A landscape with many valleys, sampled at points; each row gives a point and its height.
From any point a ball takes the steepest step (drop divided by distance) to one of its 2 nearest points. It stops when none of these is lower. Distance is the straight distance between rows; heights are no part of it.
K736 height 4.46: 124 155 145 127 107 132 156 121 165 148 150 141 124 133 143 148 153 170 141 130 129 120 146 109 138
K256 height 6.63: 130 122 106 157 134 149 115 128 84 109 112 115 150 160 93 103 111 107 93 126 135 139 137 136 108
K835 height 2.42: 126 83 121 140 132 128 102 111 130 120 133 150 136 117 127 141 139 110 135 126 118 109 137 112 97
K3 height 8.27: 112 99 126 95 139 134 78 123 148 130 136 120 136 102 147 150 128 144 139 143 123 110 122 131 115
K780 height 1.88: 126 147 135 119 119 109 121 145 90 131 136 134 97 138 137 106 113 127 118 135 153 125 87 114 133
K852 height 7.67: 104 101 108 136 121 146 109 105 130 137 155 151 177 128 95 138 132 135 102 126 118 136 165 138 97
K748 height 6.90: 137 119 125 158 143 132 152 120 136 130 105 113 129 119 95 132 123 106 125 132 115 144 141 161 147
K351 height 4.86: 105 136 125 122 138 144 129 119 127 128 148 128 131 122 107 139 122 110 108 103 161 132 169 173 134
K571 height 2.00: 135 147 138 139 109 133 145 121 135 105 136 151 109 155 138 120 145 113 133 99 147 101 146 108 119
K731 height 5.67: 119 115 125 105 132 119 134 112 149 156 125 104 133 87 171 152 134 135 152 105 120 148 127 125 144
K416 height 6.92: 119 150 142 106 110 100 169 139 124 162 139 112 126 116 157 128 132 142 127 109 129 171 104 135 165
K720 height 3.23: 131 161 157 97 120 153 153 136 157 92 130 114 128 163 161 133 160 121 160 98 149 113 166 128 132
K811 height 7.56: 116 136 126 105 127 117 135 146 129 137 135 117 139 117 132 123 115 126 121 139 123 152 101 161 154
K369 height 2.78: 127 127 145 145 123 117 133 134 125 122 118 115 114 123 123 109 138 116 139 116 131 111 104 115 143
K484 height 8.48: 104 105 128 118 129 138 71 135 130 103 143 125 129 146 121 124 143 138 125 145 128 82 127 104 101
K823 height 1.78: 141 123 137 141 122 135 120 130 148 97 126 131 127 147 122 118 152 125 148 127 121 86 131 103 113
K578 height 7.25: 131 147 135 105 119 102 160 147 108 150 135 117 119 119 146 118 113 123 118 122 136 170 97 151 158
K559 height 6.82: 170 131 117 148 124 109 152 121 130 150 111 152 111 114 136 137 114 140 151 153 105 146 122 117 117
K935 height 7.99: 117 122 129 99 130 124 126 123 148 128 140 131 144 113 149 139 130 119 136 110 139 130 131 155 143
K791 height 6.01: 101 135 137 107 130 127 145 116 148 148 129 94 129 106 162 144 142 128 145 88 143 145 133 130 152
K228 height 5.53: 141 141 123 112 137 147 112 134 161 134 119 117 117 110 139 150 114 163 143 168 122 115 138 134 122
K409 height 6.66: 159 127 142 162 150 157 155 122 144 100 91 108 129 137 93 129 132 102 150 128 110 111 157 135 131
K543 height 5.48: 125 115 118 94 129 118 119 121 164 153 129 111 139 89 172 158 131 154 148 128 109 136 122 131 134
K221 height 1.24: 149 149 137 138 125 105 157 133 108 145 95 116 98 119 146 112 115 125 142 127 125 148 102 118 145
K162 height 2.93: 129 156 135 125 110 124 116 139 107 139 135 138 88 135 130 110 119 157 121 151 151 111 111 103 120
K549 height 6.87: 122 117 103 162 128 130 107 127 64 131 122 138 147 159 95 100 111 121 89 128 131 151 123 137 104
K675 height 4.01: 171 124 135 118 138 110 130 133 126 88 107 117 139 128 153 128 102 111 147 151 100 111 87 103 129
K816 height 3.33: 144 109 117 133 139 105 108 139 71 117 118 158 114 139 144 117 111 96 111 120 140 133 94 108 99
K366 height 2.56: 132 118 122 131 118 119 131 105 145 153 152 172 140 104 119 161 121 139 123 129 120 146 155 138 108
K932 height 0.28: 138 145 133 127 123 102 157 125 126 133 117 132 122 119 157 122 131 122 145 103 136 142 110 115 145
K5 height 6.64: 94 92 115 134 140 128 95 128 114 156 135 102 136 105 101 130 125 129 106 146 120 144 117 150 135
K290 height 3.80: 119 149 142 126 126 141 160 107 139 141 152 150 127 120 131 155 131 126 117 99 151 137 169 150 128
K335 height 3.85: 119 171 142 113 106 128 164 137 157 141 129 121 128 135 164 136 146 165 146 128 132 128 123 103 143
K388 height 5.32: 114 129 129 117 133 152 118 112 137 107 145 134 128 133 111 135 138 106 119 102 156 115 171 151 116
K595 height 5.22: 131 148 130 111 119 150 113 133 174 141 134 134 127 117 132 152 135 176 135 158 127 104 144 140 128
K219 height 7.35: 108 101 112 146 112 119 108 119 87 138 150 166 150 134 102 125 128 117 93 108 132 137 133 119 97
K400 height 2.80: 126 160 148 104 119 137 167 136 143 103 122 107 134 159 168 130 159 121 159 86 152 119 137 108 144
K808 height 6.49: 156 137 144 158 140 156 150 117 155 101 105 130 124 146 99 133 150 117 153 120 116 106 174 137 124
K838 height 1.14: 122 145 144 130 122 113 161 119 115 140 126 131 110 121 147 124 134 115 134 84 154 140 129 122 143
K646 height 5.90: 139 118 123 152 149 158 115 105 127 103 117 143 131 140 98 132 140 99 129 106 144 113 189 130 91
K196 height 8.69: 99 107 123 157 125 116 93 147 80 140 133 126 127 147 100 98 135 135 100 143 119 121 91 102 125
K265 height 7.13: 134 130 124 129 130 119 156 143 169 137 115 110 138 113 132 129 125 143 134 157 91 148 99 157 174
K20 height 3.59: 137 143 144 120 116 114 159 142 147 110 125 116 145 148 155 115 147 130 156 115 116 108 99 116 155
K374 height 3.24: 139 115 139 142 147 135 114 128 124 107 106 109 114 123 123 115 130 100 140 119 123 103 119 112 138
K137 height 6.68: 144 118 118 171 131 118 160 122 134 148 105 124 134 115 88 118 117 132 122 147 91 159 124 150 145
K837 height 5.65: 123 114 120 128 138 156 102 116 125 97 127 135 146 146 105 131 136 103 123 112 145 118 172 139 92
K337 height 3.79: 137 160 133 137 109 125 131 132 122 124 138 144 99 152 113 107 119 145 115 144 152 107 126 111 119
K330 height 8.38: 108 98 120 112 142 140 68 122 132 127 137 122 136 122 125 145 124 137 129 148 125 98 132 125 109
K567 height 5.00: 122 137 132 99 117 108 140 136 136 163 126 100 120 98 166 131 133 158 142 134 115 153 98 108 151
K344 height 5.97: 134 139 128 118 139 135 116 122 140 132 114 114 107 109 134 135 115 139 144 137 136 115 129 127 132
K635 height 8.55: 98 95 122 134 137 147 60 134 104 107 139 123 135 160 110 112 141 116 110 131 128 98 121 101 105
K897 height 5.89: 126 111 111 131 148 153 89 120 106 97 122 129 137 156 111 127 117 104 112 134 135 108 145 121 96
K292 height 6.47: 138 102 106 164 138 113 137 127 123 165 116 117 116 104 93 123 116 139 118 161 98 166 119 144 138
K924 height 8.61: 94 102 124 143 133 131 82 134 92 116 132 120 141 151 105 106 142 115 100 132 129 113 96 105 118
K579 height 4.57: 148 145 123 101 121 102 133 143 124 157 120 117 110 110 158 119 112 144 142 156 110 158 91 122 139
K556 height 8.10: 115 146 121 116 148 148 130 137 134 129 132 101 122 116 106 134 116 123 116 134 147 142 134 182 165
K529 height 3.25: 130 163 140 112 112 124 169 135 148 114 116 108 139 151 169 130 139 138 160 111 136 126 123 104 148
K21 height 5.28: 134 126 115 100 126 108 127 140 161 155 116 101 131 96 178 134 127 162 152 150 102 144 96 116 147
K696 height 6.20: 147 135 136 142 144 159 133 113 143 97 113 134 111 143 112 136 136 107 141 106 143 107 182 136 104
K341 height 2.20: 120 81 130 149 140 139 88 117 123 106 127 133 139 132 119 125 154 111 136 120 112 95 132 96 96
K826 height 3.75: 146 105 123 123 127 94 119 143 78 136 126 157 121 129 132 114 110 111 114 139 121 153 98 117 107
K744 height 7.09: 102 108 107 154 120 131 101 121 56 144 137 147 149 150 101 110 129 123 76 113 139 155 129 124 98
K25 height 6.42: 154 140 122 136 136 129 134 117 128 139 107 132 103 113 127 137 105 136 141 146 131 127 137 121 117
K302 height 7.80: 115 143 127 97 127 134 136 136 139 123 138 113 138 115 141 135 119 120 122 116 147 142 125 168 156
K498 height 3.81: 151 136 136 122 123 111 144 143 131 103 117 118 133 140 161 118 122 114 152 130 119 112 90 100 141
K26 height 2.77: 124 122 126 129 132 116 108 143 74 125 136 153 98 141 135 107 116 111 102 119 160 127 101 109 111
K62 height 6.50: 98 148 146 115 113 111 170 130 125 161 143 99 126 109 159 135 142 133 133 87 140 155 116 120 160
K649 height 2.79: 130 105 120 144 121 125 123 108 128 131 139 164 139 114 114 144 133 130 129 126 123 123 148 122 102
K66 height 6.09: 121 113 104 122 136 149 89 127 105 102 140 139 167 167 112 121 110 109 101 134 138 129 142 137 95
K42 height 6.93: 115 114 129 124 140 131 118 151 153 121 128 84 141 111 114 119 136 130 128 150 96 123 101 155 167
K982 height 4.83: 149 133 127 141 117 94 158 140 81 149 130 171 109 120 125 114 118 118 103 107 134 155 124 135 115
K581 height 6.23: 122 119 115 126 129 133 102 127 123 146 133 132 120 114 111 130 112 149 122 166 124 131 122 135 115
K438 height 1.40: 141 143 147 147 113 134 150 132 143 99 126 141 125 161 128 111 156 120 150 111 132 94 135 100 130
K760 height 2.01: 131 99 135 134 137 142 100 131 149 98 124 127 140 128 114 131 148 127 145 139 106 85 141 113 108
K7 height 4.32: 111 155 143 114 130 144 152 113 145 126 158 125 130 126 122 150 131 120 114 102 158 131 167 165 142
K329 height 6.25: 135 112 115 151 132 125 126 118 145 166 113 119 116 92 104 137 126 148 125 164 102 147 128 142 138
K827 height 3.64: 142 158 144 113 122 146 152 131 162 79 135 137 128 177 132 126 154 127 144 116 142 103 165 136 130
K163 height 8.14: 121 94 121 103 142 118 102 113 141 127 131 129 145 96 151 144 122 116 140 114 120 127 126 131 124
K995 height 4.27: 145 132 124 120 106 98 139 146 76 147 137 166 113 130 124 107 114 120 107 133 132 153 112 125 114
K854 height 7.03: 120 125 131 134 135 132 139 146 173 128 125 106 154 118 110 131 138 147 127 156 92 128 113 163 167
K391 height 4.52: 140 159 123 138 108 131 140 136 141 106 144 155 120 167 113 118 128 139 119 137 140 110 142 120 126
K239 height 6.84: 144 119 126 156 147 151 132 125 127 108 98 115 134 136 91 123 123 105 126 124 118 117 149 142 130
K831 height 2.97: 124 167 141 128 111 132 156 116 130 115 150 155 103 149 143 127 137 128 118 90 167 120 154 108 122
K29 height 5.96: 122 122 125 135 125 134 112 121 146 158 128 130 105 105 114 136 125 165 130 166 112 128 124 130 126
K722 height 6.48: 120 90 115 134 146 121 92 118 111 145 120 126 127 108 114 135 120 125 124 148 110 131 120 127 118
K146 height 4.85: 117 155 141 112 114 145 140 122 177 148 147 136 135 119 150 161 147 177 137 132 125 118 148 135 137
K309 height 6.33: 125 127 103 127 135 140 114 129 105 116 129 136 158 150 100 119 97 115 101 135 137 142 139 150 108
K863 height 6.78: 102 101 125 136 141 124 105 141 123 147 121 94 129 108 105 118 126 131 121 155 107 132 102 145 150
K640 height 2.08: 142 134 135 148 136 114 130 141 104 134 105 113 97 118 128 103 117 123 128 138 127 126 97 114 141
K317 height 3.18: 121 128 135 125 120 124 145 107 132 146 160 167 131 107 132 158 120 125 117 105 138 149 163 144 120
K761 height 4.15: 177 121 125 119 140 105 137 137 127 116 98 115 123 119 152 128 92 117 144 153 100 140 89 116 137
K913 height 7.54: 106 96 109 140 114 126 98 117 110 134 151 153 168 132 106 126 129 128 106 132 114 140 133 124 99
K508 height 4.10: 134 166 136 127 117 141 157 135 150 90 137 142 126 175 119 116 130 131 127 133 146 108 143 132 143
K873 height 2.48: 117 170 148 112 117 129 165 120 128 136 142 125 114 139 158 140 136 137 132 91 161 135 143 113 136
K607 height 4.30: 158 124 121 109 138 104 138 149 127 136 105 118 129 112 153 121 98 128 133 161 99 159 88 132 140

Where does a ball stop that starts at each point below?
K982 -> K780
K744 -> K366
K646 -> K366
K484 -> K400
K302 -> K400
K852 -> K438
K995 -> K780
K791 -> K400
K897 -> K366
K265 -> K29
K854 -> K29

Call two points neighbours if one is among the 2 nearest of the other. Go from one point of each pair to the other, from neighbour to neighbour, staying as low as possible. Name the highest point that can't be avoided.
K780 and K366 -> K559
K400 and K29 -> K748
K438 and K366 -> K649
K780 and K400 -> K391
K366 and K932 -> K831
